Each scene shows the same named points in several views. A view is turned or mirrored, and shifted as a whole, has a little noise and may leave points out.

Scene 1
View 1
lebe: [-0.63  1.03 -2.01  2.12 -0.27  2.39 -3.88 -1.63]
ramuf: [ 1.97  1.62 -1.67  3.06 -0.46 -1.22 -1.72  1.59]
gibit: [ 0.10  1.32 -1.95  2.21 -1.26 -0.16 -2.14  1.68]
gobaz: [ 0.39  0.67 -1.30  3.91 -1.49  1.68 -1.97  0.69]
sotu: [ 1.01  1.80 -1.77  3.53 -1.78 -0.92 -1.27  2.83]
gamav: [ 0.30 -0.85 -1.45 -1.80  2.49  0.54 -4.59 -2.13]
nus: [ 0.56  0.31 -1.23  2.52 -0.89  0.85 -2.05  0.96]
voze: [ 0.43  1.98 -2.07  3.64 -1.22  0.71 -2.63  0.29]
letol: [ 0.50  1.84 -1.87  3.54 -1.81  0.05 -1.83  1.85]
zoti: [ 0.24  0.72 -1.67  2.33 -0.08  1.48 -3.17 -0.92]
Ruvem: [ 0.57  0.17 -1.44  1.24  0.69  1.14 -3.33 -0.91]
zuve: [ 1.03  0.85 -1.48  3.32 -1.00  0.61 -1.97  0.86]
View 2
ramuf: [ 1.95 -1.24 -0.06  0.19  0.75 -1.31 -0.79 -4.07]
letol: [ 1.38 -0.23  0.32 -1.07  0.50  1.20  0.31 -3.72]
lebe: [-0.25  0.34 -0.75  1.26  0.82  1.68  1.73 -0.54]
zoti: [ 0.36  0.02 -0.62  1.32  0.83  0.50  1.15 -1.27]
gibit: [ 0.95 -0.93  0.58 -1.28  1.18 -0.38  0.45 -2.97]
nus: [ 1.22  0.23  0.10 -0.16  1.44 -0.96  1.02 -2.20]
gobaz: [ 1.56  1.43  0.08 -0.11  1.40  0.31  1.13 -2.88]
voze: [ 1.38 -0.07 -0.25  0.09  0.62  1.30  0.37 -3.23]
zuve: [ 1.68  0.43 -0.04  0.04  1.12 -0.50  0.60 -3.15]
gamav: [-1.91 -2.57 -1.07  2.74  1.11 -1.85  1.37  2.08]
View 3
letol: [-1.75  2.14  0.21  2.04  3.20  0.33  2.27 -0.18]
lebe: [-0.82 -0.83 -1.74  1.82  3.68  0.45 -0.37 -0.33]
gobaz: [-1.20  1.15 -0.38  1.00  1.91 -0.91  1.68 -0.28]
voze: [-1.60  1.25  0.03  1.44  3.64  0.00  1.93 -0.03]
nus: [-2.13  0.64 -1.13  0.33  1.52  0.06  1.79 -0.05]
sotu: [-3.09  2.87  0.39  0.69  2.06  0.38  3.76  0.28]
gibit: [-2.94  1.88 -0.63  1.22  2.10  1.15  2.12 -0.03]
gamav: [-3.70 -3.53 -4.10 -0.27  3.16  2.80 -0.74  0.43]
zoti: [-1.59 -0.66 -1.55  0.94  3.04  0.20  0.50 -0.01]
ramuf: [-2.74  1.75  0.54  0.13  2.84 -0.47  3.43  0.49]
Ruvem: [-2.42 -1.28 -2.04  0.21  2.93  0.91  0.54  0.25]
zuve: [-1.88  1.08 -0.39  0.57  2.16 -0.30  2.06  0.19]
View 4
gamav: [ 5.16 -0.45  1.05  1.38 -3.65 -0.50  1.82 -2.78]
zoti: [ 4.08  0.60 -1.38 -0.76 -1.40  0.55  0.40  0.25]
nus: [ 2.92  0.38 -1.89 -0.01 -0.60 -0.81  0.98  1.74]
sotu: [ 1.33 -0.49 -1.66 -1.15 -0.29 -1.29  0.85  4.33]
Ruvem: [ 4.01  0.39 -0.65  0.00 -1.79 -0.19  1.04 -0.30]
lebe: [ 5.20  1.00 -1.63 -0.63 -2.39  1.94 -0.47 -1.06]
voze: [ 3.05  0.34 -1.73 -1.62 -0.94  0.62 -0.27  2.60]
gobaz: [ 3.10  1.13 -2.64 -0.65  0.09 -0.10  0.34  2.09]
zuve: [ 2.82  0.70 -1.69 -0.89 -0.36 -0.50  0.77  2.12]
ramuf: [ 1.81 -0.30 -0.34 -1.71 -0.30 -1.11  1.32  2.73]
gibit: [ 2.46 -0.50 -1.56 -0.19 -1.48 -0.76  0.62  3.00]

Which points are out of place in each view (at most two, in the order of its rows)? Write none if all are in place.
view 1 -> letol
view 2 -> none
view 3 -> ramuf
view 4 -> lebe
